A landscape with many valleys, sampled at points; each row gives a point and its height.
From any point a ball rolls to the lowest of the 2 points nearest to it. It stops when none of these is lower. Distance is the straight distance between rows; heights are no part of it.
J_552 height 120: [127  97 125  93 148 162 116 150 160 147 139  84 142 101 157 129 176 142
  96 131 145  52  77 129  30  95 123 121 161 109 172 144  44]
J_63 height 251: [146 172 135  64  91 156 151  95 161  96 107 190 134  95 148 112 103  87
 142 140 112  98 174 132 113 112 141 153 175 100  89 135 160]
J_279 height 399: [130 123  70 150  80 132  98 104 151 111 148 110 126  81 135 155 118 144
 124 115 172  97  96 117  49 109 102 122 127 126  83 153 117]
J_18 height 249: [172 118  64  65 100 175 124 102 156 116 156 106 118 131  96 172 140 130
 102  94 118 108 108 142 111 160 177 153 115 115  71 120 113]
J_962 height 454: [152 154 129 107 124 175 178 121  67  94  72 143 112 105 109  97 114  86
  79 184  88 138 152 132 155 125  87  80 127 143 190  94 128]
J_535 height 232: [187 150 175  95 149 188 130  89 181 135 103 148 163 142 136  98 107  93
 150 127 120 126 170 129 140 154 136 176 146 120 145 105 150]
J_306 height 175: [144  77  60  78  96 150 105 108  97  96 116  93  78 105 101 171 145 118
  71 114 127 131  62 128 144 143 131 112  90 127  89 126 121]
J_381 height 155: [102 139 193 175 148  85 149 142 103 126 101 159 140 173 129 125 104 144
  89 171 113 180 146 108 187 147 103 116  81 187 169 146 179]
J_370 height 204: [ 90 156 122 146 109 119 146 163  72 132 127 139  92 103 108 119 125 145
 183 155 105 117 140 157 118  80 116 107 173 114 148 129 111]
J_593 height 69: [138 159  75 111 112 149 145  93 188 119 147 140 175  68 160 116 135  88
 124 133 175  91 113  73  71 111 143 141 127 112 104 131 107]
J_503 height 152: [ 95 122  75 169 112  84 131 162  35 118 125 113  81 127 125 144 112 156
 158  91 124 170  94 109 162 108 133 110 105 137 135 112 114]
J_793 height 410: [119 125 132 187 137 102  70 104 174 148 155 117 131 166 109 146  61 147
 188  60 169 143 170 129 110 143 125 192 109 133 133 113 167]
J_511 height 211: [154 105  94 145 101 134 113 112 156 151 197  69 135 142 126 185 164 183
 104  86 143 139 109 138  89 163 147 161 118 156  79 159 102]
J_750 height 336: [129  99 146 162 188 116  93 165 117 180 127  64 164 170 114  77  69 129
 140  56 139 159 170 115 133  98 154 141 159  88 190  79 112]
J_713 height 83: [ 74  90 143 164 130 102 106 137 129 162 148 108 101 154  80 176 128 193
 147 123 126 117 105 190  87 122 135 142 113 149 144 144 119]
J_676 height 283: [192 134 144 133 147 145  78 102 192  82 136 126 141 192 130 144  91 121
 114 107 175 148 160  84 176 189  99 134  95 140  81 119 179]
J_601 height 379: [109  86  93  97 149 132 130  87 186 122 115 135 140 146 139 145 172  94
  95 162 140 120  84 128 122 135 167 160  65 124 123 119 163]
J_638 height 613: [175 209 120 132  94 131 168 114 135 112 155 167 130 124 143 144 124  66
 137 135 137 150 166  75 173 146 112 144 145 116  97 121 142]
J_437 height 476: [121 114 117 122  98 116 138 131 132 134 152 132 145  99 145 132 151 158
 139 101 136 123 121 134 107 124 142 133 144 139  81 162 105]
J_613 height 252: [167 122 109 154 118 122 102 111 165 147 190  83 132 159 129 186 132 172
 132  52 158 152 153 131 114 171 138 167 100 156  83 133 121]
J_466 height 436: [102 168 168 124 107 122 158 163 144 141 138 146 178 101 169  57 143 124
 173 143 115 113 175 126  92  85 148 131 202 103 139 151 115]
J_582 height 26: [ 92 114 178 157 133 116 123 158 121 161 140 122 120 135  99 134 125 176
 151 130 114 139 151 171 118 118 127 121 149 149 141 156 118]
J_350 height 357: [110  83  70 108 122 129 121  97 154 120 131 100 127 139 119 162 171 131
  78 138 151 125  78 126  95 153 162 147  75 129 111 131 133]
J_368 height 176: [179 127 167 105 157 169 100  81 210 111 100 151 163 157 143 108 104  84
 126 158 154 118 152 113 135 168 123 160 105 123 133 131 192]
J_490 height 536: [151 127 120 130 106 124 118 121 150 147 141 128 129 109 125 126  72 166
 174  68 130 111 154 143  86  99 127 163 169 105  74 132 120]
J_780 height 15: [ 96 103  94 172 151 131 133 154 108 150 149  80 107 148  75 167 177 136
 150 144 143 120  91 142 105 123 147 126 110 122 170 122  78]
J_769 height 429: [132 130  74 131  68 115 131 130  60 102 137 119  80  77 120 153 119 143
 155 100 128 128 102 128 143 123 110  95 146 130  77 138 109]
J_898 height 377: [141  85 131 138 152 147 103 112 162 117 126 114 125 139 120 166 178 123
  66 168 171 137  81 119 134 175  98  95  73 170 127 154 151]
J_803 height 328: [144 161 116 158 132  96 131 136  91 102 122 133 112 135 123 151 106 138
 129 108 153 166 115  87 173 147 111  88 113 146 111 112 133]
J_295 height 122: [ 43 131 112 131 118  75 153 107 104 119 112 171 119 125 130 118 119 129
 173 157  92 142 127 155 151  97 175 164 101 109 130 127 192]
J_528 height 299: [133 136 136 145 179 134 120 143 128 159 124 100 162 163 131  64  67 100
 182  74 137 164 194 101 136 103 151 162 164  85 185  78 118]
J_992 height 78: [ 84  90 223 131 124 113 121 176 104 158 120 128 127 128 133  95 128 186
 126 130  89 139 154 182 121 110 118 111 165 153 160 164 108]
J_961 height 237: [132  69  85 169 119  76  83 129  79 148 126  70  83 100 123 164  97 160
 116  74 145 135  95 131 119  89  95 116 104 126 139 132 101]
J_361 height 177: [138 106 179 128 142 128 142 185  84 144 135 116 138 124 163  96 154 157
  97 113 117 169 151 122 164 135 124  96 140 172 143 144  85]
J_853 height 218: [158  71 192 127 174 112 113 151 113 166 138  96 149 140 147 115 112 171
  76  80 113 163 143 127 157 145 117 106 122 155 132 144 100]
J_382 height 220: [135 145 119 157 166 132 125 172  66 138 142  82  99 178  61 152 134 139
 139  98 114 162 148 131 171 153 140  97 127 129 157  71  91]
J_984 height 194: [ 59  84 151 104 137 101 127 120 141 143 110 159 137 157 134 114 106 155
 159 109  93 133 132 174 116 104 185 196 101 133 138 127 172]
J_142 height 75: [160  86 141 169 140 122  63 133 124 128 107  98  90 107 105 156  77 145
 114 133 148 128 110 144 117 132  54  78 114 139 138 143 127]
J_213 height 458: [150 151  61 130  56 126 123 120  94  82 146 132  71 103 103 187 131 129
 129 113 154 132 100 114 135 145  87  84 139 142  49 149 140]
J_458 height 477: [177 126 133 103 135 149 106 102 158 102 111 135 143 123 131 111  82 119
 105 113 151 132 148 105 130 141 103 115 127 121  71 120 158]
J_715 height 219: [ 88 116 176  96  97 139 168 161  75 118 105 142 132 106 149  54 157 131
 103 166  58 124 172 157 120  87 126 108 172 141 184 151 118]
J_207 height 517: [131 109 152 180 125 130 109 189  56 136 106 105  80  98 135 129 119 131
 136 138 131 149 133 139 151 113  49  74 144 146 189 129  73]
J_735 height 347: [110 182 162 101 122 135 147 107 159 139 131 167 130 117 127 143 176 104
 138 202 104 101 127 151 119 127 134 138 142 130 126 148 150]
J_132 height 547: [160 168 134 200 116 119 136 164 100 127 143 127 117  96 120 126 105 140
 152 125 150 138 143  92 135 138  53  76 157 149 138 136  77]
J_668 height 167: [110  94 142 139 159 142 128 173 144 155 149  89 154 129 135 109 177 149
 122 127 145  97  96 141  66 106 142 123 159 131 170 138  65]
J_263 height 286: [141 171  73 141 148 155 154 148 103 123 148  98 103 176  66 145 120  96
 188  95 118 150 164 123 171 132 174 150 141  88 153  60  97]
J_155 height 257: [169 147 113 125 153 150 124 129 113 135 120 105 140 145 117  80  72 104
 172  59 128 144 179 116 134 115 149 155 164  79 142  67 111]
J_665 height 161: [ 80 161 126 165 100 109 135 154  99 148 148 130 110 137  93 135 110 162
 218 117 117 108 154 168  95  95 146 147 186 106 135 123 117]
J_775 height 234: [155 115  70 118 156 107 114 112  74 132 104  85  94 138  94 139  60 145
 133  57 103 138 135 132 153 102 154 137 129  77 118  73 130]
J_47 height 493: [ 74 170 122  66 127 136 162 134 152 132 126 177 149  75 162  79 194  97
 119 194 112  61 103 108  84 107 149 123 178 101 160 131  87]
J_736 height 119: [ 81 144  92 185 112  79 131 151  49 107 108 134  67 119 100 167 103 144
 166 149 135 162 108 124 152 112 106  97 100 144 143 114 148]
J_545 height 303: [186 137 139 127 149 158 109 100 173 137 153 116 134 161 126 149 110 119
 146  82 155 143 158 118 144 168 142 174 121 131 104 102 138]
J_869 height 236: [ 89 166 119 129  84 116 162 144  79 123 131 151  99  79 138 119 171 118
 162 174  98 120 127 142 123  97 125 103 165 132 131 156 101]
J_714 height 132: [124  89 159 154 127 112  88 145  94 107  80 131  84 100 128 145  80 139
 107 150 133 147 124 140 137 122  47  74 108 149 152 144 154]
J_83 height 212: [138  97  40  73  71 170 123 100 125 101 151 103  94 111  86 191 155 122
 100 119 118  99  74 134 119 152 150 122 115 119  58 142 128]
J_972 height 590: [199 162 103 148 139 153 133 156  90 131 142 104 129 107 136 119 142 102
 101  95 162 152 113  69 151 150 100  56 151 138 134 100  43]
J_837 height 545: [171 144 140 115 109 126 118 117 136  71 105 166 150 130 166 105  85 121
  70 131 162 161 134  52 158 154  89  72 104 156  70 137 172]
J_42 height 183: [ 98  55 142 138 148 115  94 127 117 115  72 134  87  97 137 119  87 131
 102 152 137 142  97 148 111  89  79  97  88 113 156 137 166]
J_65 height 255: [166 145  80 127 160 157 132 132 104 141 141  82 105 169  73 155 128 113
 141  80 127 137 134 133 155 145 159 138 124 105 125  73  86]
J_447 height 383: [161 172  92  98 115 165 182 123 115 113 130 146 146  94 129 115 143  72
 113 141 140 131 134  82 157 139 140  97 140 122 111 107  87]
J_677 height 131: [141  64  74 100 130 136 123 132  82 138 112  82  91  93 118 146 161 113
  94  98 112 120  71 132 144 106 142 114  98 101 126 115  80]
J_250 height 315: [137 189 108 135 144 159 177 139  96 116 130 118 114 193  94 113 115  87
 193 117  99 159 189 136 174 138 161 172 145 104 176  57 135]
J_892 height 428: [126 106 107  83 152 153 144 137 133 142 140 111 137 158 111 121 143 127
 157  90 110 119 126 154 146 137 194 185 129 103 132  93 110]
J_54 height 253: [ 93 121 171  57  86 138 158 139  89 121  92 159 119  77 158  77 160 149
 109 161  63 106 143 160 110 105 134 118 169 140 124 158 119]
J_76 height 337: [189 135 133 151 132 128  79  93 180 120 156 103 115 182 102 161  75 135
 144  58 176 132 175 119 140 182  96 155 110 138  84 110 159]
J_28 height 181: [124 141 181 111  86 157 166 177  82 129 129 124 144 118 142  71 172 135
 114 156  76 122 185 154 137 120 113  97 213 153 156 148 103]
J_727 height 54: [112  90  67 159 158 139 146 144 101 139 146  60 116 138 109 142 194 116
 102 120 146 132  73 117 122 116 158 120  95 118 174 103  66]
J_190 height 95: [132  57  57 124 153 130 121 158  63 147 112  51  94 125 117 138 172 106
  92  89 118 131  61 117 154  97 155 118 101  87 175  96  72]
J_297 height 185: [129 114 105 155 141  98 127 160  48 134 135  90  91 151  90 151  94 154
 145  87 106 161 122 123 173 123 130 117 121 123 132  95 109]
J_392 height 314: [203 145 115  69 150 184 143 104 137 131 118 127 156 126 134  89 102  83
 112  90 114 142 162 107 157 139 157 135 138  99 124  69 103]
J_124 height 512: [183 106 114 100 122 137  89 101 151  87 113 138 157 103 166  90  77 108
  70 102 164 133 140  67 136 136  93  80 106 120  61 132 155]
J_158 height 259: [176  98 117 136 174 154  93 108 144 154  95  90 122 112  86 135  88 114
 105 122 141 116 109 135 111 121  95 103 110 100 155 103 108]
J_450 height 466: [130 166 190 152 128 113 143 151 144 164 168 138 144 151 120 163 180 150
 142 152 111 147 140 153 162 165 124 139 147 171 113 166 118]
J_558 height 515: [ 96 117 115  90 126 156 153 156 133 121 109 134 126  75 162  82 212  83
 102 170 131  81  87  98  91 100 148  99 154 111 176 128  56]
J_879 height 264: [132  67 106 124 127 101 106 126  91 109 114 100  97 144 123 162 110 159
  93  92 130 163 105 125 153 137 128 103  90 148  76 131 155]
J_30 height 209: [ 60  93 144 157 169 138 109 174 148 162 119 112 137 136 125 100 143 147
 149 144 140  80 106 156  57  88 133 121 179 100 202 127  81]
J_718 height 398: [ 89 116 103  90 157 131 162 115 164 124 111 155 134 139 130 127 193  81
 112 176 118 110  89 129 147 133 193 171  70 117 154 106 148]
J_262 height 226: [183 130 137 141 173 163  86  80 210  93 115 141 163 180 142 111  83  71
 129 133 174 142 149  75 157 176 107 152  76 129 136 113 195]
J_121 height 162: [199 124  74  97 128 148 117 104 133 136 161  89 121 132 120 148  98 121
 123  32 127 125 139 123 128 137 156 155 135  94  82  97 100]
J_440 height 354: [155 133  97  85 132 147 156 132 120 127 133 123 145 105 128  95 149 103
 126 102 116 125 130 105 141 129 166 128 141 110 114 109  87]
J_843 height 467: [ 78 173 160 118 107 118 155 157 127 133 123 162 146  74 180  72 170 120
 157 184 115  79 135 129  79  81 131 111 194 104 152 146 102]
J_345 height 503: [144 153 125 121  96 134 145 138 127 138 171 143 130  97 132 130 123 145
 162  90 126 101 149 129 111 116 131 141 172 118  87 146  97]
J_227 height 207: [126 145 166 124 139 119 124  91 167 101  93 170 155 153 147  91  90  81
 127 204 130 136 158 110 159 132 104 138  97 121 137 123 218]
J_199 height 143: [147  96 140 195 162  94  84 148 118 163 130  82 119 121 117 132  61 153
 124  87 154 136 130 125 116 115  79 110 125 128 140 129 109]
J_548 height 427: [ 63 135  59 121  71 106 156 139 102 121 153 128 110  81 145 139 186 146
 157 125 121  94  61 143 125 116 171 139 127 131 102 158  99]
J_313 height 301: [134 176 186  79  72 135 144  99 152 121 127 182 134 102 159 111 133 126
 144 157  86 106 172 163 122 125 128 155 166 120  82 163 176]
J_24 height 382: [181 191 159  95 106 151 172 119 122 117 144 160 124 168 135 125 108  89
 146 117  88 163 196 126 187 159 137 175 151 134 119 119 162]
J_609 height 344: [174 161 150  99 122 144 149 115 156 124 150 155 134 143 133 139 121 116
 156 107 129 128 179 136 157 155 135 161 139 144  83 124 145]
J_584 height 497: [124 107 144 143  99 149 129 173  57 120  96 125  86  89 146 116 154 117
 124 170 107 146 124 161 148 107  68  77 142 147 195 130  84]
J_206 height 406: [130  95  94 146 105 122  62 100 155 113 139  87 126 127 110 161  97 160
 116 120 163 105 114 143  43 117 103 139 111 119  75 157 154]
J_716 height 270: [132  91  66 126 137 108  86 104  98 138 103  74  87 146  61 166  55 137
 135  79 117 129 114 152 127 102 135 141 106  87 115  94 157]
J_761 height 168: [ 99 108  93 148 106 120 120 122 150 155 181  90 143 132 136 176 165 194
 123 112 145 114 100 149  54 140 155 169 114 143 120 165  93]
J_854 height 174: [136 111 165 113 173 166 142 127 163 150 107 135 140 132 119 116 172 117
  92 167 125 112 103 144 121 141 135 114 113 130 167 122 105]
J_630 height 268: [ 33 132 163 138 151 106 125 167 151 154 142 150 168 156 166  80 162 136
 177 146 124  89 135 149  78  87 185 161 183 108 195 133 126]
J_111 height 442: [152 148 183 161 124 109 132 163 118 150 151 134 125 147 109 165 143 172
 117 124 127 167 144 141 177 180  96 107 133 180 106 158 122]
J_908 height 408: [153 177  94  92 109 150 195 123  79  93  98 158 131  85 147  86 130  67
  91 144 114 153 141  62 172 126 124  90 144 126 129 103 104]
J_580 height 112: [135  94 153 132 152 136  91  97 201 111 116 153 159 144 142 111 126 125
 101 161 162 124 125 128 123 147 110 128  89 138 112 150 184]
J_67 height 404: [155  96 125 133 143 134  95 113 143 103 122 121 119 156 118 147 134 126
  74 140 166 150 111  99 151 166  90  94  70 151  93 135 167]
J_733 height 538: [150  98 126 115 141 179 130 144 128 131 119 109 130  69 134 111 181  94
  92 154 144  94  93 115 100 116 105  84 144 124 160 134  53]
J_860 height 361: [158 156  87 101 113 137 153 118 100  95 124 146 120 119 125 138 122 101
  99 104 146 154 113  81 175 153 133 103 114 132  68 113 126]
J_996 height 276: [196 130 156  79 171 199 128 108 172 150 113 113 163 151 125 104 103  87
 129 100 125 125 158 124 137 142 149 164 140  97 140  78 106]
J_496 height 8: [ 99 143  66 104 128 145 155 123 164 128 138 130 166  69 160 101 163  98
 119 146 148  66  87  83  49  93 158 138 147 104 141 132  71]
J_663 height 88: [ 76 158 123 185 141  96 156 138  72 116 103 148  95 136 100 153 135 116
 150 178 127 160 111 128 168 123 109 100  95 143 174 113 146]
J_743 height 444: [129 184 176 190 115 111 142 143 129 144 134 160 152 112 136  96 104 145
 178 154 117 122 182 140 123 117  86 106 174 132 141 168 125]
J_187 height 343: [150  71 132 150 177 170  78  95 203 112 104 106 126 156  97 156 140 117
  66 179 161 115  93 146  92 164  88  89  74 130 153 144 143]
J_455 height 53: [ 51  98  90 152 141 107 149 172  91 146 146 100 108 149 109 144 189 138
 154 137 113 129  93 156 136 116 187 135 107 124 165 127 106]
J_725 height 317: [128 145 121  85 116 154 147 106 124 110 104 157 115 126 103 144 138 103
 125 183  93 126 123 148 149 131 144 123 124 128 116 120 165]
J_976 height 615: [178 190 113 139 144 134 137 114 125  87 108 142 111 170 117 143  65  97
 116 140 148 159 154  80 181 155 108 115  97 137 121  78 176]
J_15 height 371: [136  93 152 112 158 135 103 165 126 174 120  71 153 163 103  96 102 140
 149  70 108 126 160 151 109  95 159 149 186  83 165  93  94]
J_13 height 593: [179 218 138 139 103 120 167 111 135  91 124 175 142 152 140 135  93  78
 107 157 130 158 161  72 186 149 104 122 119 135 101 120 183]
J_307 height 254: [136 147 166 126 159 139 153 102 155 129  98 157 163 118 143  88 109  94
 114 178 124 135 148 118 140 132 121 132 117 123 148 119 157]
J_486 height 334: [121  79  74 102 131 136 103  94 134 113 133  82 118 148  91 174 126 138
  98 117 126 125  94 146 117 141 157 152  75 118 104 117 159]
J_586 height 305: [178  66 146 137 178 171  81 110 175 156 104  81 128 127  88 159 137 119
  57 148 151 101  89 148  98 147  81 103 110 124 159 130 104]
J_323 height 565: [184 117 120 113 132 167 125 135 116 140 130 106 144  68 140 108 147 106
  77 105 159 113 111  82 125 130  86  75 140 128 120 126  53]
J_729 height 70: [135 146 128  95 151 170 130 133 183 141 136 129 175 102 154 116 169 122
 112 146 152  51  96 111  47 122 134 129 165 115 153 143  59]
J_862 height 189: [142  93 111 197 152  90  74 134 109 177 160  58 122 115 122 146  95 166
 107  49 146 133 123 116  91 105  97 117 122 120 132 132  92]
J_657 height 306: [103  76  73 123 155 121 100  97 136 133 109  96 117 143  77 166 101 126
 133 122 122 120  95 159  94 109 149 159  93  93 136  97 151]
J_804 height 386: [134 125 145 119 126  78 152 142 118 139 155 135 173 134 189 106 175 156
 110  66 145 175 118  89 177 163 157 133 110 178  89 160 115]
J_628 height 231: [ 32 104 162 122 137  95 117 143 136 151 122 160 151 142 147 101 111 176
 181 123 105 108 134 170  87  83 171 177 149 117 156 138 137]
J_116 height 184: [132  96 151 111 126 123 129 119  84 106  85 138 102 119 124 120  85 145
  95 149 105 161 141 146 153 126  99  89 111 147 127 138 175]
J_907 height 298: [123 110  94 155 143  89 115 119 112 120 120 111 116 143 120 150  83 142
 124  99 154 156 116 111 140 137 127 125  89 138 112 111 158]
J_222 height 102: [101 130 148  87 166 154 110  78 213 120 109 163 144 147 148 148 183 108
  88 191 132  69  78 145  65 145 148 156 106 123 150 124 155]
J_738 height 452: [ 92 132 119 106  99 110 159 134 128 135 145 157 143 106 150 123 184 136
 144 135 115 115 110 130 130 117 168 152 129 127 100 151 124]
J_927 height 488: [120 152 175  94 117 131 164 153 131 146 147 149 141 156 131 136 178 150
 143 147  87 143 157 158 168 151 163 151 143 155 113 144 135]
J_695 height 418: [103 112 106  90 146 137 158 117 140 131 106 136 139 144 135 107 148 112
 131 145 102 132 129 138 160 136 184 182 108 117 140  95 134]
J_202 height 534: [106 138 160  62 120 139 139 130 181 148 144 161 161 136 163 119 155 156
 147 120 114  65 118 146  88 126 161 183 161 136 116 149 116]
J_302 height 431: [170 202 109 106 114 175 197 116  70  91  95 133 133 126 115  84 105  61
  80 155  90 149 163  96 183 126 115  84 137 130 169  82 118]
J_406 height 239: [ 34 117 139 128 168 130 133 167 144 135 113 131 135 145 141  99 171 133
 149 170 117  84 100 152  70  88 165 126 172 102 211 114 108]
J_566 height 156: [ 48 115 150  96 112  96 143 115 130 119  97 176 124 129 153 111 133 146
 140 164  93 124 126 166 121 108 169 161 105 127 122 153 195]
J_555 height 413: [144 119 159 154 121  86 136 150  96 132 146 140 131 126 157 142 157 178
  97  95 160 174 107  95 178 166 110  96 118 196  96 162 118]
J_867 height 116: [ 47 171 131 140 117 105 142 144 119 140 153 155 111 154 109 150 160 143
 208 154  94  85 120 173 103 104 176 167 161 102 158 125 134]
J_391 height 133: [143 102 201 110 128 152 142 170  81 142 116 112 120 119 129  97 136 154
  85 135  77 146 165 159 139 122  94  92 167 153 173 147 105]
J_38 height 475: [118 134 132 111  85 156 154 137  45  94  68 139  81  87 134 105 132  98
 105 191  74 134 137 159 136  92  69  86 138 145 199 115 123]
J_92 height 273: [122  64  92 139 107  89  98 130  71 124 126  95  76 110 120 179 125 162
 105  91 131 145  79 147 134 121 114 116  93 147 102 142 119]
J_273 height 193: [166 184 150  96 104 157 136  84 192 115 113 189 166  84 146  94  94  73
 136 173 123  94 166 110 104 129  97 127 156 108 101 146 171]
J_333 height 160: [101 153 166 142 144 102  99  84 197 111 119 177 161 147 156 111 120  77
 145 212 138 113 120 117 127 124 106 156  94 106 139 143 219]
J_597 height 227: [124  68 138 108 130 109 131 130 111 119 101 132 121 104 137 121 127 149
  90 119 122 153 111 139 149 131 133 116 100 148  99 143 144]
J_985 height 287: [ 88 142 156  64  87 107 162 121 127 127 101 191 130  78 169  92 144 140
 130 168  68 101 140 150 111 117 153 141 160 132  91 163 160]
J_508 height 363: [ 98 115  84 159  65  97 112 106 118 104 147 124 101  89 133 170 136 162
 147 119 159 121  97 132  84 108 107 116 127 143  72 176 152]
J_660 height 327: [ 83 106 121 160 100  79 109 126 106 108 122 146 100 107 135 142 118 159
 146 138 143 142 111 146 109 107 106 113 108 144  97 154 166]
J_36 height 269: [ 23 104 168 179 137  66 118 129 128 136 118 177 116 120 143 133 124 159
 148 176 130 137 109 166 112  94 124 115 104 151 154 157 185]
J_551 height 329: [121 123  81 156 121  80  90 101 125 107 141 114 111 154 107 149  60 160
 149  72 163 151 141 112 122 125 116 149  89 122  80 107 172]
J_393 height 127: [ 93 101 104 176 138 115 108 116 167 158 169  97 132 158  99 186 148 176
 138 128 159 126 110 166  65 135 151 159  98 147 143 134 132]
J_128 height 233: [ 63  81 150 166 156 109 120 119 125 127  89 162 131 125 115 120  83 144
 137 163 123 154 120 154 118  97 121 124  98 129 167 130 175]
J_740 height 482: [149 186 173 206 110  89 128 142 128 124 133 162 133 121 129 101  56 163
 150 146 113 144 178 118 142 150  39  89 158 148 149 163 141]
J_670 height 213: [154  91 160 107 169 164 115 114 144 149  94 115 145 130  91 125 120 133
 107 137 117 114 125 157 120 130 121 119 121 122 141 113 115]
J_914 height 113: [121 160 203 110 124 110  96  84 221 127 127 183 166 134 167 119 167  74
 117 208 122  99 113 126 118 139 112 145 110 114 124 157 199]
J_577 height 539: [137 136 161 205 121 103 115 178  63 125 128 131 110  97 160 119 101 150
 140 125 143 159 130 104 157 125  53  70 137 162 168 141  82]
J_915 height 513: [168 181 150 198 116  98 126 140 149 123 139 156 142 115 142 122  79 140
 149 145 157 140 154  87 141 157  51  82 145 140 112 153 140]
J_485 height 126: [159 161 122  91 112 165 129  88 207 115 141 164 172  88 162 117 133  72
 115 157 162  89 128  85 102 133 126 135 131 117  88 142 148]
J_975 height 375: [162 146 130 168 128 112  85 105 170 108 173 126 104 197 130 169  77 143
 180  50 174 147 180 102 141 169 128 189 105 149 100 113 175]
J_980 height 300: [ 52 100 132 165 104  59 135 141  85 118 110 164  95  98 151 133 142 147
 143 154 140 150  91 138 141 100 121 106 102 148 133 163 161]
J_675 height 374: [ 91 157 181 133 120 121 139 143 151 146 138 167 134 115 144 129 177 155
 146 176 102  95 123 169 110 121 129 127 169 139 137 160 128]
J_233 height 81: [ 48 113 124 137 138 110 144 154 108 140 138 127 124 169 105 120 160 146
 174 146 102 120 107 167 127 112 203 161 125 119 165 123 132]
J_27 height 362: [133 165 165 136 117  67 164 137 140 149 172 155 178 142 197 105 170 126
 138  94 146 172 145  88 183 152 154 160 127 162  90 157 123]
J_923 height 439: [189 115 117 114 139 154  92 113 159 109 131 109 111 147  91 154 113 130
  98 121 157 123 126 125 140 173  97 101 119 134  70 124 145]
J_384 height 118: [199 131  54 103 131 148 111 116 117 152 174  69 130 118 121 143 131 114
 103  44 132 119 119  97 127 131 158 119 136  94  96 102  57]
J_71 height 326: [163 183 157 141 126  98 161 123 165 146 166 156 176 135 158 128 168  87
 129 149 156 155 137  80 172 158 118 140 114 149 108 152 143]
J_442 height 208: [185 143  86 102 130 131 118 109 108 129 135 111 114 133 121 121  63 124
 149  45 112 138 164 122 144 126 150 140 139  85  92  73 121]
J_570 height 52: [111 116 161 128 150 138  80  90 229 124 122 160 157 154 152 130 152 119
 112 200 154  79 102 146  86 145 113 139 100 120 139 172 182]
J_231 height 405: [125  97 124  66 145 151 133 141 129 157 116  99 155 150 127  94 130 128
 142  81  96 105 136 146 114 100 194 187 155  77 144  96  98]
J_331 height 284: [136 134  87  69 103 164 152 110 152 110 130 143 126 134 109 156 157 103
 130 132 116 109 110 133 147 146 170 153 118 126  75 119 136]
J_607 height 370: [118  91 101 174 114  88  64 107 134 124 157  92 111 139 103 168  83 183
 138  78 157 126 124 140  84 126 102 127 113 135  78 139 157]
J_989 height 572: [163 194 164 143  96  98 149 116 105  66  98 168 134 163 157 112  84 117
  78 152 132 165 146  60 187 149  94 102 112 156  99 124 189]
J_656 height 123: [ 84 165 170 185 130  76 169 160  70 118 116 151 136 154 124 123 117 129
 118 170 104 179 150 123 178 117 115 108 111 167 183 134 162]
J_451 height 402: [ 95 130  57 136  66 108 144 128  80 112 156 125  96  99 126 155 132 158
 173  96 116 117  89 146 130 116 157 132 133 111  79 147 119]
J_141 height 138: [100 105 139 104 167 159 129 115 175 135 130 136 127 142 134 151 192 135
  88 184 132  74  66 156  77 140 140 129 115 138 171 129  97]
J_278 height 510: [129 132 190  91 129 133 150 138 164 152 141 162 171 134 163 108 157 142
 139 129 104 122 154 148 133 132 153 171 137 145 119 161 125]
J_79 height 348: [163 206 149 114 120 175 163 111 136 126 135 143 117 191  95 127 130  79
 185 136  87 144 196 139 171 148 151 194 158 123 162  99 151]
J_256 height 290: [138 171 163 137 135 128 156 134 128 128 136 150 161 133 136 108 136  98
 128 159 127 145 158 110 168 143 122 119 135 140 130 137 128]
J_536 height 407: [ 97 179 188 156 121 117 138 155 155 159 157 147 162 128 156  98 143 136
 186 149 126  98 161 142  90 102 131 145 181 121 150 160 110]

Where does a ball stop that starts at each point below?
J_13 | J_570
J_111 | J_570
J_718 | J_384
J_735 | J_780
J_279 | J_142
J_898 | J_570
J_79 | J_663
J_213 | J_142
J_892 | J_384
J_869 | J_780

Call two points neighbours if one is among the 2 nearest of the other. Go from one point of each pair to the other, from neighbour to neighbour, staying as low as possible. Name the highest point that can't be avoided.
J_570, J_451 | J_213
J_496, J_570 | J_76
J_295, J_582 | J_313
J_496, J_295 | J_630
